Each row is a point on a tangle of strands that fork, close into loops and nearly touch. The rows are in no order.
Points whose rows are less than 56.9 apart are linked; no others are. Some points are linked to none.
(1721): [ 12   7  10  33  16  -7  31   9  26   4 -20  16  -1  -7  -7 -13   1  18
  -5  12  20]
(592): [ 22 -28 -38  10   6   0 -14 -16  -9 -17 -13 -12 -23   3  20 -18  22   0
  14   1  -2]
(2297): [  6  -5  -6   8  10   1  22   0  10  15 -16   9  10  19  -1  17  -4  -4
 -22 -21  10]
(1032): [-20  25  -3  26  -8   3  17  -8  10   3  -9  23  -1  17 -20 -26 -16  -6
 -21 -10 -12]
(1991): [  9   8   0 -32  16  -6   1 -13 -19 -11   6  10  22  -4 -13   3 -15 -18
   5   0   5]
(2352): [ 22  -6 -38 -17  -5  -9  -8   0  -6   3   4  11   9  -5 -10  17   7   2
 -21   2   4]
(541): [  8  17  14  17  20  29  19  14 -17  12 -18   4  -8   5 -10 -22   8  14
   5   6  -4]
(1685): [ 31   6  -8  -3  -9  14 -29  -2 -16 -29 -11  -3  10 -10  27  10  12  19
  -4   3  -4]
(905): [-13   9  -2  12 -14   6 -31 -14   8  18  13 -12  11  -7  -3 -15 -11  -4
  11   1  -3]
(2080): [ 15 -14  -7  20  -2  11  -1 -12   7  -2 -16   4 -14   2  -3   8  -4   6
   6  12  -7]
(1266): [ -1 -42 -11   1  -8 -17 -14   0   1   2 -18  -3 -10 -18   7   7   4   3
 -23   8 -13]
(1880): [-23 -13  11 -15 -12  -3 -14 -18   3 -24   2   2   6 -19  11   8   1   8
  16  13 -19]
(2103): [-10  17 -13  20 -10   4  26   8  25  15   9  -7  14   0 -13  12 -32  12
  -5   1   6]
(794): [ 19 -13 -16  -8   4  16  -2 -11 -11 -32  -6 -13   9 -12  34  21  -2   6
   5   4   1]
(1293): [  9 -36 -17 -14   6  -2   8 -10   9  -5 -14   8 -19  11   1  28   7 -20
   0   6  17]
(2021): [  3   1  15 -14  15   5  -7   3 -19  13   8 -14 -12  27 -12  -1  -1  -6
  -1  36  -5]
(808): [-17 -22 -33  -1   8   2  -3  -3   3 -11   0 -26 -18 -21  30  -9  12 -12
  -1  -2 -12]
(1571): [ -6   3  -4  22   0   7  -1  -4  32  29 -11 -19   7  18  -2 -14  13  -9
 -12 -14  16]
(82): [  1   2  18   4   5  20 -25   4   5   8  10  -3  -4   5  -5  21  -9 -23
  14  16  15]
(380): [ 21  14  -8 -41   1 -16  -1   9 -16 -28  17 -21  25  -4  16   7   8  -1
   0  -6 -16]
(1169): [-33 -22  -6  -3 -18 -11  20  -9   1  15  -4   7   2  -7 -10 -20  -2  22
  -3  -2   6]
(1599): [  5 -15  13 -35 -11 -15 -11  17  -4 -14  12 -19   4  13  13  -6  17  -8
  -7  26   9]
(1531): [-24   5   9 -22  -1   2   8 -30  -1  12   4   9  24   8 -10  17  -5  -4
 -19 -10  -7]
(1681): [ 10 -11  -8  23   0 -15  36   6   9   0 -12  -6 -19  11  -7  -1 -32  11
 -11   3  -1]
(1624): [-10  11  28  -7 -14  -6 -19  -3 -19  13   9 -16   2  -7   5 -16  10   0
 -29 -19   5]
(1772): [-10   6  -9  18  -1  18   5  18   9  -7 -16  26  -2  17 -20  -6 -21 -11
  24   1   1]
(254): [ -7  -4 -18  -7 -18   6 -32 -11  -1 -19  -8  -2  -1 -18   7 -11  11 -14
   0  -3   8]
(1929): [-10  24  27 -21   4   4 -18   8 -20 -15  28  18  22  15   3   1 -11 -11
   9   5 -13]
(1263): [-21  -4 -11   6 -11  18  13   0  17   1  -7  -1  21  -7  -6  12 -25   5
   2  -1   5]
(2159): [ -1  15  22 -15  -6  23 -16   8 -14  -7  17  -4 -12  14   0  20  -4 -16
   5   5  22]
(506): [ 16 -35  18  -5 -10 -17 -15 -18 -22  -2   2  11  -5   6  16   0   2   0
  -5 -10  13]
(639): [  7  14   3  10   6  29   4  -7  10   3 -13  27   9 -17 -24   5  -8   1
 -17  10  15]
(2342): [  1 -25   4   0  -8  -3 -26  11  -7  19   2  18  22   5  -6  -1 -11   7
  13  15   9]
(1006): [  8  19  16 -11   2  11 -23 -18  -4 -10   9 -11   3 -11  11 -17  27   3
  26   5   6]
(1789): [ -5  25   3  35  17 -19  26  15  41   5  13  -2   1   2 -11  -6 -20 -11
   2  21  15]
(188): [ -2  25  16  31   6   3  22   4  45 -10 -21  -6 -10   9  10   3  10 -14
  -2  -2  15]
(1237): [ 24  -6 -13 -22  -2   1 -10   8 -12 -20  13  -7 -13  -7  -3  10   4   0
  14  34  15]
(247): [ 12 -14  16   1 -12 -12 -23  21 -18   2  -5   3 -27   3   8   9   2   8
  17  -1  -6]
(2107): [  7   7  12   9   0   8  -2  10 -26  27  11 -14  -7  21  -5   0  -9  18
  -8  12  -4]
(363): [ 11   7 -13  12   2 -10  32  -9  -1   5  -7  -1 -13  29 -11   8 -22  -4
 -14 -12  -7]
(613): [ -5   8  -7  26  -3  10  15  -9  31   0 -19 -27 -11  13  14  -7   9  -9
  -4  -5   7]
(334): [ -8  31 -18  17   1   5  20  -5  11  11   0  -5   5   0 -24 -37  -8   6
 -14  -6  -8]
(667): [-17 -13   8   4 -15  12  -5   8  -3   6 -22 -21  -4 -19  23  -8  12  15
 -10 -16   2]
(2321): [-24  11  30  -4  17   7   9   6  -2  23   1  -4  -2 -16 -13  -8   0 -12
  -7 -27   6]
(1249): [ 13   8 -23  24   9  -4  15  -9  13  28  18   6  -2  34 -15  -4  -2  -3
  17   0   7]
(1236): [ -7  20  10 -19  -1  18  -9  -1 -24 -12  -2   0  -9  11   0  -5   6 -22
  14 -10   7]
(1897): [ 16  -4 -28  26  -3   1  28 -15  23 -15 -17   2  -6 -13   2 -15  11  12
 -32   0   3]
(262): [ 14 -19   6 -20 -16 -17 -24  22 -17 -34  -7  12  14 -13  24  12 -13  -1
   2  -3 -10]
(1398): [-21 -12   3  -6 -13  13   2  -2   1 -16  -9   3  13 -15  -3  10 -20   6
  23  10  -1]
(546): [-24  -4 -28 -12   2   1  15  -2  16   3 -11 -25  -3  -4 -11   1  13   9
   4   5 -26]
(1513): [ -6 -12   9   8  13   0   8  -6  14  18 -11  -9 -12  14 -14  -6 -12 -35
   3   3  18]
(2089): [-11 -15 -13  -5 -21   9 -14   6   2  -6  -2 -10  -5  -3  25  20  22  27
 -13  24 -14]
(1278): [ -8  25  -7  -8   4  25   4   2   0   3  14  -4  -2 -21 -29   2 -18   3
  10  18   2]
(2160): [  0  27  -8  25  -1  14   4   7  21  24   6 -13   3  18 -12  -4  -3 -18
 -22 -10  17]
(770): [  2  24  10  12  14  25  21  -2  -4 -10  -5  20  -6 -24 -24   0 -20  12
   1   8   1]
(2187): [  2  21  -4   8  19  23 -13  20  -9  28  20  11  31  -4 -18   6 -16  -7
  -3   6   1]
(1729): [ -6  11 -18 -28   6  10  10  -3   0   8  10  -3   6   7 -16   8  24   2
   6  13  15]
(661): [ 15  18  15 -19 -18  -9 -35   1  -8 -12  11  20   4  19   7   2  25   6
 -10   5  -9]
(2073): [ -8  15   7  10  15   0  19  -8  17  -5 -13  14 -24 -10 -21 -24  14  -7
  20 -10   4]
(2096): [-20  16  11  18  20  13  19 -11  24  18  -8   1  12   7 -10 -14  -1  13
  23  -2 -20]
(1582): [ -7   2  22  17  11  18  -5   5 -33  -3  11  31  -3  -9  -7  -8 -31  -8
  11   3  -3]
(118): [  6 -33   1   9  -5 -10  11  11   9   4 -22  -1 -18 -27  -2  17  -5  10
 -22   5   7]
(2350): [  7  27   5  32  18 -19  23  23  18  11 -11  17 -10  31  -2  -3 -14 -19
 -23 -16  -4]
(1985): [ -1  19  14   5   2   7 -13 -13  -4   2   7  48  -3   4 -16  15   3  -1
  -8   3 -13]
(1053): [-17  -5  31  22  -9  13  -3   9  -4  13 -26 -10 -17  -6   1 -12  -3   6
   2  -4   9]
(2141): [  6 -15 -24   9   8 -12  -3 -27  17   9  -8   3  19 -18   2  -3   4   8
   9 -10 -18]
(173): [ -8  -7   8   6 -15   5 -10  -1  -3  25  11  13   3  17  -2   9   9 -12
 -10 -30  27]
(591): [  6 -23 -14 -15   9   7   0  -4  -6 -20 -36  12   3  -9   4  -2  24  15
  -2   9  -3]
(679): [ 12 -18 -17  13 -28   4 -16  -6 -11   9  -7  -5  13 -10   2  -2 -12  33
 -12  12  -3]
(1151): [-15   6   0   3  -4   8  18  15  19  14 -12 -12   1  15   2  28   2 -16
 -15 -32  10]
(281): [ 13  13  15  39  17   6  32  -3  12  -9  -2  12  -8   8  -4   2 -30 -22
   4  -7  11]
(1258): [ -1  21  22 -16  15  -3 -42  18  -2  11   1   9  17  -1  -6  -3  19 -16
   1   1 -15]
(1895): [-15   0   6   8  13   3   3   9  -3  24 -20   3  14  14 -17 -15  -2  20
  16  -8 -26]
(543): [  3   2  12 -13 -12 -16   3 -23 -22   6  23  -5 -17  -2  -2 -10   9  10
 -21 -17   8]
(1265): [ 27   1  18 -17   8  -4  -5  10 -29   2   2 -15  11  11  13  29   1  12
  -9  -5  -5]
(351): [  4 -10   8  -6  15 -13  30 -24 -13  -6  -9  -2  -2 -14  -5 -18  -5   6
  10 -19  -9]
(537): [-11   0   7  15  14  23  21  -8  25  19  -8   2  31   7  -6 -10   5   0
  27  -1  10]
(2181): [  8  -8  -6  12 -19  -6 -32  14  -6  16  -1 -19 -22   3  13  -6  14  15
  12 -14  -8]
(105): [-33  12  17  12   7  27  21   4   7  14  18  16  -2   7 -19  -9  -2   6
   9  16   9]
(151): [  4  17  21  37  20   6   8  -4  14   6  -4  18 -14  15  -6   3 -12 -22
 -12 -16  -4]
(1616): [ -2  -3  -3  19 -12  -4 -29  -5   6  25  14  -5 -12  -2  -4  -9  12   5
  16 -11   6]
(1072): [ 13  -8  -9  -5   2 -20 -36  -4   9  12   2  -8  -2  -2 -11  14  -9 -18
 -10  10 -20]
(1575): [-12  11  -1 -20  -4  21  25   7  -3 -15 -16   3  -8 -15 -10  15   1  -1
 -18   4  14]
(1329): [  0  -8  21  -9  -9  -6 -22  15   7  16   6 -26 -13 -23  11  19  21   0
  -8   8   0]
(806): [ -1 -11   1  -8   2 -19   3  -6 -15   4  26   0   3  -5   4   0  -3  12
  32 -14   7]
(2139): [-13 -13  -5 -13   4   3  -3  -2  -5  10  -7 -25   2   7 -18 -17  -8 -22
   4   5  21]
(1960): [  7  -6 -18  -5 -12 -10   3  -2 -14  -2   0  -9 -25  -8   4 -12  13  -1
 -25 -16   7]
(1317): [-27  25  10  29   7   7  26  12  30   0  19  13 -10   2 -19 -17 -15 -15
   3  15  14]
(1938): [ 26 -21  24 -21 -13 -25 -18  15  -6 -24  13   4  27  -6  29  10 -11  19
   2   1 -11]
(222): [ -6  13  20  39   4   4   1  20  11  23 -11  10  -8   1  -8 -16 -10   0
   1 -13  -1]
(1522): [-10  18   8  18  30   9  16 -20   6  10  17   2  17  -5 -15 -15 -27 -26
  -1 -16   0]
(2228): [ 11  -1   0  17  12  -8   0 -26   7  24   3   1  18  -3  -3  -2  -7  14
   8 -19 -10]
(1714): [ -8 -25 -36 -10  -1 -25  -7 -14  -5  -4   5   5   7 -17  10  -9   8   6
  12 -15 -23]
(1267): [ 18 -15   0 -10  18   0   0  -9  -6  -1 -15 -30  -3   5  10   9  23  -4
   9  -3  -5]
(1088): [  5 -26 -15 -15   3   8  -2  -6   2 -15 -31  18   6  -3   9  22  18 -13
  -3   4   9]
(963): [ -2  13 -30   8  -2  17  12  -4  18 -21  -3  -3 -11 -17  -8   2  -7  -9
  24  -8   4]
(1221): [  6   2   4 -24  -6   3 -25  16 -10  -7   7 -14  -2   0  -7  -5   5   0
   5  37   2]
(1784): [  4 -11  -8  -4 -15 -12  -8 -22 -23   6  -1  -6  14   6   6 -13 -12  21
 -14   3 -14]
(83): [ -6  11   6   2  15   0  23 -16   9   3   4 -36 -19 -20   0   0  12   8
   5  -5  -8]
(1970): [ -5 -25   7  -1 -14 -10  14  -9   9   0   6  19 -27  -6   5  24  20  21
   5   5  -5]
(1055): [ 13 -17   9 -29 -27 -28 -26   8   7 -28  19  -7  16   7  20 -10   3 -16
 -24  16   7]
(1163): [ 17  -2 -27 -26 -12 -16 -28   8  17 -36  19  -9  16   0  34  -9  32  -6
   0  13 -21]
(282): [ -4  -2  41  -7   0 -11 -21  15 -21  12   2   9 -17  13   7  17  -3  -7
   4 -11 -12]
(1525): [ 14  19  14  42  24 -15  26  21  35  13 -18   3   8  20   6  13 -13   1
 -10 -16 -10]
(1842): [ -2 -20 -13  11 -11  -3   8 -16   1  13   8   4   9  18   3  -5  -4 -12
  10 -23  31]
(875): [-10  14  -2  13  -6  13  40  19  25  -4 -15  -8 -24  -6  -3   5   5  23
  -6   2   4]
(1569): [-14  -5 -21   3  -6  11  27 -18  22 -11 -10 -11  -8  18   3  -6  18  -6
 -13   3  17]
(1944): [ 10 -37  -1  -5  -8 -19   3 -20 -14  -4  -3   8 -20  18   7  15  -6 -12
   1   2   8]
(1514): [  4  17 -10  22  35  25  17  20   0  20  20   9  11  -6 -23  -2 -21 -16
  13   9   3]
(557): [ 10  -1 -22 -15  -8  -1  -7  14  -5  10   4  10  16  22  -2  27   5   4
   4 -16   7]
(587): [  8  -1  25  11   6  11   3 -13 -20  25  11  -8   0  -1   0   2 -19  10
 -21   4   9]
(2006): [ 10  10 -12  11  -4  16  11 -18   4  -9  10  -3  -8 -19 -11 -11 -10 -12
  16  -7  27]
(2249): [ -8 -17  14  10  -1  -2 -14  10   0  30  24  21  14 -17 -12   3 -12  -6
   6   1  21]
(179): [-18  29   4  33   8  11  29  29  25   8 -10 -13  22  12  -3   3 -22   4
   5   0   0]
(1826): [-18 -20  -4  -4   2 -14  31 -23   1   1  -3   4  16  -8 -10 -17 -11   8
  -5 -12  -1]
(1969): [ -2  10 -15  21   9 -28  33  14  46   3  -7  -3  -3  22  -6   0  -5  -3
   0  10  12]
(1919): [ 19   3 -40   1  -9   0 -11 -11 -17 -13   7 -16 -26  13   6 -10  10   4
  14   8  -8]
(2114): [ 13  -1  19 -24  14  -4  -9  -1 -25   4  24   0  25 -10  -3  -2 -17 -15
  -2  -1  20]
(1461): [ 15  -2 -11 -35 -14 -21 -34   2   9 -35  13   4  14   0  18  -5  21 -23
  -7   6   1]
(1213): [-23 -24 -18  -3 -21 -14   9  -8 -12  -3   6   9 -22  -3  -9 -18   2  17
   2   7 -10]
(1906): [ -5 -21 -34 -21  -8 -10 -13  17 -14 -19   2 -26  -8   0  17  -2   1 -14
  -6   3  -6]
(234): [ 15  17   6  36  19  19  22   7   7  -2  -2  -4 -19  12  -8 -12 -29 -13
  11  18   7]
(1997): [  8  31 -13  18   2  24  17 -16  22   1   3  26  16   3 -11   5  -8  -1
  -5 -12   8]
(1369): [-13 -17   1  30  -1  -3  29   6  38  -4 -17   0   0 -15   1 -13  -8   8
   9   8  15]
(1767): [-18   2   1  10 -15  -4   8 -18 -11  -2   3  17 -16  14 -18 -21 -11   0
  -9  12 -14]
(1829): [ -5  -6   8 -30  -1  -5   8   9  -8  -9   2  15  -4 -21 -12  27  -4   6
  -9   0   3]
(961): [ 16   4  -8 -26   9  -3   5 -35 -10 -21  11   0  -6  -3  -9   9  -2 -16
  -1   9  -2]
(2155): [ 13  21  32 -19 -10 -11 -38  32   0 -12   3   4   7  -2   6   0  14   5
  -7   4 -18]
(817): [-10  13  -2   1  20   4   3  16  15  25   8  17   2   6 -18  14  12 -17
  16 -10  11]
(1958): [ -5 -10  27 -22 -11  -2 -11  -6  -8 -31  -1 -18  -4 -22  27  16  -3   8
   8  15  -7]
(567): [ 10 -16  19 -11   3   7  17 -14  -5  12  13  -4  -6  17  10  24  12  13
  -3  17  19]
(1209): [ 13  -7  19  -1   0 -18 -39  -3 -13   2   7  17  20   5   3  -5 -16 -11
  12  10 -12]
(24): [-17  11  31 -26  -2  -9  -7  20 -23  -3  24   4  17  14   6  -6   1  11
  25   4  -6]
(638): [-11  14  21   3  10  16 -19  -5 -11  14  27  15   6  16   1  -7  17  -2
  32  -7  13]
(382): [  6   8  -4 -29  -9 -21 -22   8  -2 -25   7 -11   4  -5  22 -20  33  18
  -6  14 -33]
(1891): [  7  -8  10 -33   0 -28  -1  -7 -17 -15  18   5  17  -3  -8   4  -4  21
   0  22 -17]
(1712): [-28  12  14  -4   8  -1   8  -4   1  19  -9 -28 -13  -4  -5  -9  15  -5
   7 -18 -12]
(13): [  0 -20 -12 -13  -9  -8  -1   6   2  -1   8   4 -19  -3  18  22  39  12
   2  -4  17]
(339): [  6   9 -14   5  11   4  25  -3   3   1 -32   8  16   0   0   3   8   6
 -12 -24  -6]
(68): [  5  17   8  22   5   3  30  14   3 -14 -33  -6 -12 -11  -1 -35  -9  -5
 -17  -6  10]
(136): [ -1  18  -6 -41 -10 -10 -12   8 -27 -28   2  -9  14  -3  -2 -11   4   0
 -12  -3  -9]
(1956): [  3 -47  -6   5  -7 -21 -26   5  -3  -5  -7  -8  -8 -16  38   2   2   4
  -4   7  -9]
(910): [ 15 -31 -43  12  -2  -3 -10   1  -1  -4 -25  -6   2   6  12  -7  -1  -9
   1 -15  -5]
(50): [ -6  -5 -19  -4 -15  -2  -7 -32   5 -16   1  -3  -8   7  25  25   6  -3
 -15 -14 -19]
(2258): [  9  -8  33 -39  -7  -9  -4   4   2 -40   8  -6  23  -9  36   4   8   5
   0   8  -8]
(1288): [  6   2   8 -19  -7 -11   4 -20 -30  -3  10   5  17   8  -6 -16  -2  29
  -6  18  -6]
(524): [  2  -3  -1  12  23  -7  11   3  11  20 -10  12  16   3 -33 -11 -24 -13
 -24  14   4]
(177): [-10  10  -6  -4 -22  20 -12  -6  -6 -14 -10  11  -1   2  -1  -6   6  -8
   3 -12   9]
(41): [ -9  -9  23  13  -8  16 -15 -10 -27   0   2  32   5  15   6  -2 -25  -9
  -1   2  14]
(2109): [ 13  13 -19  22   0  -9  23 -12  18  15  12   0 -22  18 -22 -12  13  12
   3  11  -1]
(788): [-25   5   4 -30  -3 -11   7  -1 -15  10   7  -7  12  19 -12  17 -11   2
  -6   0 -18]
(1742): [ -2 -12  -1 -18  -4 -12  -8  15 -24 -14  -8 -24   4   4  30  -3  12  13
  14 -20 -21]
(589): [  5   8  27  -1  -3   7 -27  -7  -7   7  23  -7  16   4  14  -9  18  -2
  19   2  23]
(131): [-10  17  22 -10   6   0 -17   4 -17  15  16  10   7 -13 -24  -8  -4   4
 -20  23 -19]
(473): [ -3 -13 -14   4   7 -13  24   9  -1  13   0   3 -12   2  -7   5   4  15
  23 -17   3]
(1182): [-13 -12 -43  -2  -6   3   0  -6  15 -16   1 -22 -27 -25   6   3   4 -15
  16   1   1]
(1422): [ 13  -6  23 -10 -17  -6 -21   1  -6 -12  32  -9  23   6  28   3  -3  -2
  21  -5  22]
(2309): [ -1 -10  -7 -13 -22  -9 -21  12  12 -15  15  -3  -3  -9  39  22  34  14
 -10   7  -1]
(1135): [  2  10   5  -5   8   8 -17 -11  -7   9 -14  -1  10  -8 -17 -18  10   2
 -18   8  -7]
(2049): [ -1  19  39 -12  20  15 -19  -2 -30   3  17   3  21   9  11  -7  -8 -15
   3   1 -20]
(1031): [-10 -25 -15  14   6  -5  -5 -21   8 -10  -5  -6 -26 -29  30 -10  12   1
  -3 -19 -10]
(415): [ -3   0  24   2  13  -7  11  -9 -17  12  -1   0  -1 -28  -6 -18  -9  -6
   2 -28   5]
(944): [ -2  26  -8  32   2  -6  22  24  22 -17 -26  -7  11   6  -5 -37  -9  -5
  -1   6   8]
(1261): [-28  11   2  -3   1   8  18   7 -15  17  12  -5   4  16 -14   1 -28  -8
   3  -8 -10]
(519): [ 10  21  11  33  28  24   6  -1  -9  15  22   7  -9  -4 -19  -3 -28 -15
   3  19 -11]
(700): [ 10   7 -33   5  -3  13  17  -9   4 -13 -22  -4  12 -25   3  -9  13  16
 -18 -12  -2]
(209): [ 33  -7   6 -23  -3 -16 -14  15 -14 -41  16  -9 -17 -16  15  -4   5   6
  21  19  -1]
(1320): [ 10   2  15   2  -6  -6 -31 -19  -5  -1  11  38   0  -8  -3   4 -10  -6
  18   9 -10]
(545): [-18 -28  -6   4 -18  13  10   4   0  -1 -18 -19 -22  -2  28   5  22  24
  -6  12  -8]
(616): [-14 -18  -1  -7   8  -8   6  14 -13   9 -19  -3   0   8 -11 -17   5  11
  27 -14 -13]
(84): [ -2  -1   1   2   9  -4  12  30  -8  31  18  10 -10  16 -18  18  -2  10
  20  -8   1]
(1116): [  6 -21   5   8   8  -7  17  16   1  16  -7  -9 -18 -14 -18  14 -26   5
 -11   9   6]
(89): [ 28  -5 -21 -24  -5 -25 -17   0 -10 -14   8  13 -12 -11   7  14  21   4
 -24  10  -6]
(1282): [ -2  -1   5 -32 -24  -7 -13  19 -27 -32  -5  16  13   0  13   1   0  10
 -11   4 -14]
(451): [  4   8 -14  -1  -3   7 -26  -6  18   8   4  -3   4  -6 -10  33 -12 -19
  -5   4   2]
(501): [-16  -1  18   1  17   3  -6  -3   1  25  -1   7   2 -10 -31  -9 -25 -22
 -18  23 -11]
(2310): [ -7  14   0   0   4   8  -9 -11  19   8   2  31 -12  -5 -17  17  18  -1
  10  -7  -6]
(2224): [-11   6 -10   5 -27  17   7   3   6   6   6  -1 -17   9  -6  27   5  18
   2  16  11]
(669): [ 11  10   1  24   1  14  16  -6 -13  -8 -32  -2 -12   2 -15 -31 -11  18
 -11   7  -6]
(739): [-13  -4  15  11  13  11  34  17  17   0 -16 -20   2  12   0   1 -16 -22
   4  -2  26]
(1118): [  1 -17 -41  -5   3  11  17   5 -14 -15 -21   3  -3 -14  10 -15  11  18
 -14   6  -2]
(2333): [-12  -8 -12  24  -1 -12  32   8  37  -7 -18   6 -24 -13  13  10   7   8
  -3  -5   1]
(1586): [  7  -2   5  15  10   6  20   2  15   7 -21  22  -2   0 -22 -11   1  -4
 -19  19  23]
(1941): [ -8  28 -11   0  -3  11 -27   3 -10  12  19   8  29  -4 -14  -2 -19  -2
   6  -7  -9]
(384): [ -2   3  18   3  34  18   8  12 -15  18 -13  13   9  14 -13   8  -6 -19
  -5  -7 -12]
(1021): [ 19   5   6   7  23  14  13  -3 -26   5 -12  28  -8  16 -14 -11   7  15
   9   9   1]
(1377): [ 27  20  15 -14  -4  14 -25   0 -23  -9   6 -15  19 -12  22  12   1  10
  -6  -7   3]
(187): [ 19  -1   9 -15 -12 -14 -22  17  14 -23  29 -26  17 -18  36   3   9  -4
  19  -1   6]
(2241): [-12  34  10  22  23  -2  19  12  27  -5 -11  16 -17   8 -27 -30  -1 -25
   4   4   3]
(1407): [  7   1  39  -4  19  -1 -28 -11  -3  10  -4 -18   7 -18   7   5  -1   1
   9  -6 -13]
(1683): [ 17  -6  16   4   6 -10 -18 -27   0  18  12 -11  25  -6  11  17  -2   4
   5  -8  -5]
(16): [  0  -5 -19 -38   5 -25 -13   3   4  -8  11 -19  23  -1   1  22   5  -4
   5  -3 -23]
(214): [ -8 -35 -33   0   5  -5  27  10   5 -15 -32   3 -13 -12  10   0  -9   9
  -9  -6 -17]
(2302): [ -3  -9   3 -22 -15  -3   0 -12 -21 -26  11  -5   4 -13  29 -15  24  19
  -7   1  15]
(195): [ 10 -13 -23   1  -1  14  -6  20  -3   5 -22   7  -2  13  -8  -4 -12  -9
  35   2   9]
(1615): [ -6  -9  -9 -17 -13  -2  -3 -28  -3  -8  -1   1  18   6   8  19   0 -12
 -31 -16  -2]
(1621): [  1   4 -28  20   3 -16  26  -5  39  -3  -2  10 -10   1 -25  -8   5   4
  -1  20   2]
(1630): [-16   1  17   8  -7  27  -1 -16  -9   4  -9  12   6  31   7   9 -14   3
  11   3  -7]
(1834): [-16  24   0  -5 -22  11  -2  -6   1  -1   9  -3 -21  11  -5  26   3   4
  -9   0 -18]
(1786): [ -6  -9  28 -15   3 -17 -24  10   8  17   1 -20   6 -10  10   3  20   7
  12   7  -8]
(1233): [  7 -12   5 -13 -20 -26 -38   4   1  -4  14  -2  20   6   7   5 -14 -12
 -14  10  -8]
(2203): [ 11   2  -6 -14 -11  -3 -11  -3  -3 -13  24 -22   3  14  19  11  11  20
  21  11  -9]
(1124): [-12  20   0  42   4  -4  13  33  25  13 -24  -4   4   8  -7 -25 -14  -5
   2  -6  -1]
(702): [-31  12  25  12   1  31   5  -3  -4   9  16  22   3  15   1   0   0  -5
  17  -7   2]
(531): [  4  14 -24   8  -1  -4  11  -2 -13   3   1  -7  -5 -16 -20 -32   1  17
   6 -16  -5]
(1252): [-12 -18 -11 -22  -8 -10 -18  -2  -5  -4   5 -18   5 -15   2  -8  -4 -18
   5  -3  11]
(124): [-12  12 -26 -15  -1  22  26  -7  11 -15 -13 -10  -6  -1  -3  10  26  -6
 -11   8  13]
(994): [-12  12  11  40  30  -8  31  12  28   8  12  34  19  18   3  -2 -16  -7
  12  -5  -6]
(248): [ -6 -12 -24  -5  -6 -18   0   6  -3   3  -2  -2 -33  -5 -11 -15  29   6
 -10  -8 -11]
(588): [  5  -1 -15 -13  16   3  20 -16  -1  15  20  -7  23   8 -15   9   0   9
   5  10  18]
(2267): [ 14  20  -4 -22 -13 -17 -16  -6 -10 -15  17  20 -11  -1   0  18  22   7
  -8  -8 -10]
(833): [-16 -22 -19  13 -20   0   4 -21  18 -10  -7   0 -20  -2  25  13   1  -9
  -8 -21  -3]
(211): [ -6  21  -6  -3 -21   7 -10  -1 -11   8   6 -27 -14   8  -5  -3  -4  15
 -11  13 -20]
(1909): [ 31  10   2  14  21   5  20 -10  15  -7 -27  -8 -16  -6  -3   6  -8  -9
 -30 -11   0]
(478): [ 16   8  -9  -2   9  13  13 -28 -19 -18   1 -15 -15  -3  -3 -10 -11 -17
   8   5  10]
(522): [  4   7  -3  -8  -8   5 -16  -3 -10  10  18  21  25  19  -1  21   2 -14
  -4 -13  23]
(15): [  7   5   1 -18   4   6 -29  12  -9   6 -22   1  24   1 -10  -1   7  -6
 -15   1 -16]
(445): [ -2  -9  -1 -23 -16 -22 -24  25  10 -27  22 -31  -1 -15  38  -4  12  -9
   5 -11  -3]
(696): [  4 -15 -29 -16  -8 -24 -19   6  -8 -15  16   2  -2 -22  22 -11  23  13
  20  -4 -10]
(698): [  0   0  29  -6  -7 -14 -12   4 -22  -1  33   2  13   5  21   5 -15  13
  25 -20  -5]
(784): [-17   0 -15  -1 -11   0  -6  21   3  11 -17  13  -9 -13 -25   2  -6   3
  -5  -7  -9]
(228): [ 14 -10  29   7 -11  18  -9 -18  -2   9   1  -4 -10  -1  11  17   5  11
 -16  14  21]
(1720): [ 18 -14   7 -25   9 -13   2  10 -14   6  -1   0   7  -9  -6  26  -2  25
 -10  13 -10]
(2180): [ 21  -6  -9 -13  -7 -18 -27   2 -15 -33  19  -6 -10 -18  22 -24  18  -3
  21   2  -3]
(2091): [-11  16  17  15   4  10  40   9  32   7 -12  -9  -5  18  -1  19   1 -16
 -12  -8  30]
(1372): [  7  -7  33   9  17  -8 -17   2  -8  29  14  15 -14  15  -2  23  -3  -7
   2 -15  -1]
(1459): [ 10 -16 -34  11   4   1  13  24   7  -6 -39   1  -8  -3   0  -1  -5  -6
  15  -9   3]
(726): [  6   5 -19   3 -19   6  -2 -13 -18  -5  -4   7 -13  11  -5 -13   3 -11
 -26 -12  23]

A fork is a point with three links, a tip a point with one. Leave the first point through the second and follow the links. Name the first fork or tip that comes.
(905); (1941) | (151)
(1237); (209) | (1329)
(1329); (1786) | (1221)
(2187); (1941) | (1372)
(2114); (1991) | (808)

How many points has the smallest loop of links through each point below? Write 0 if it is on no loop.
(1906) | 0
(661) | 0
(541) | 0

A piece is two or more points that can be reached from each other along the links. Count, over all rows, the pieces, the separate loops (a circle has one, a figure eight two, a Y none), the forks (points with three links) and the tips (points with one).
pieces | 3
loops | 0
forks | 29
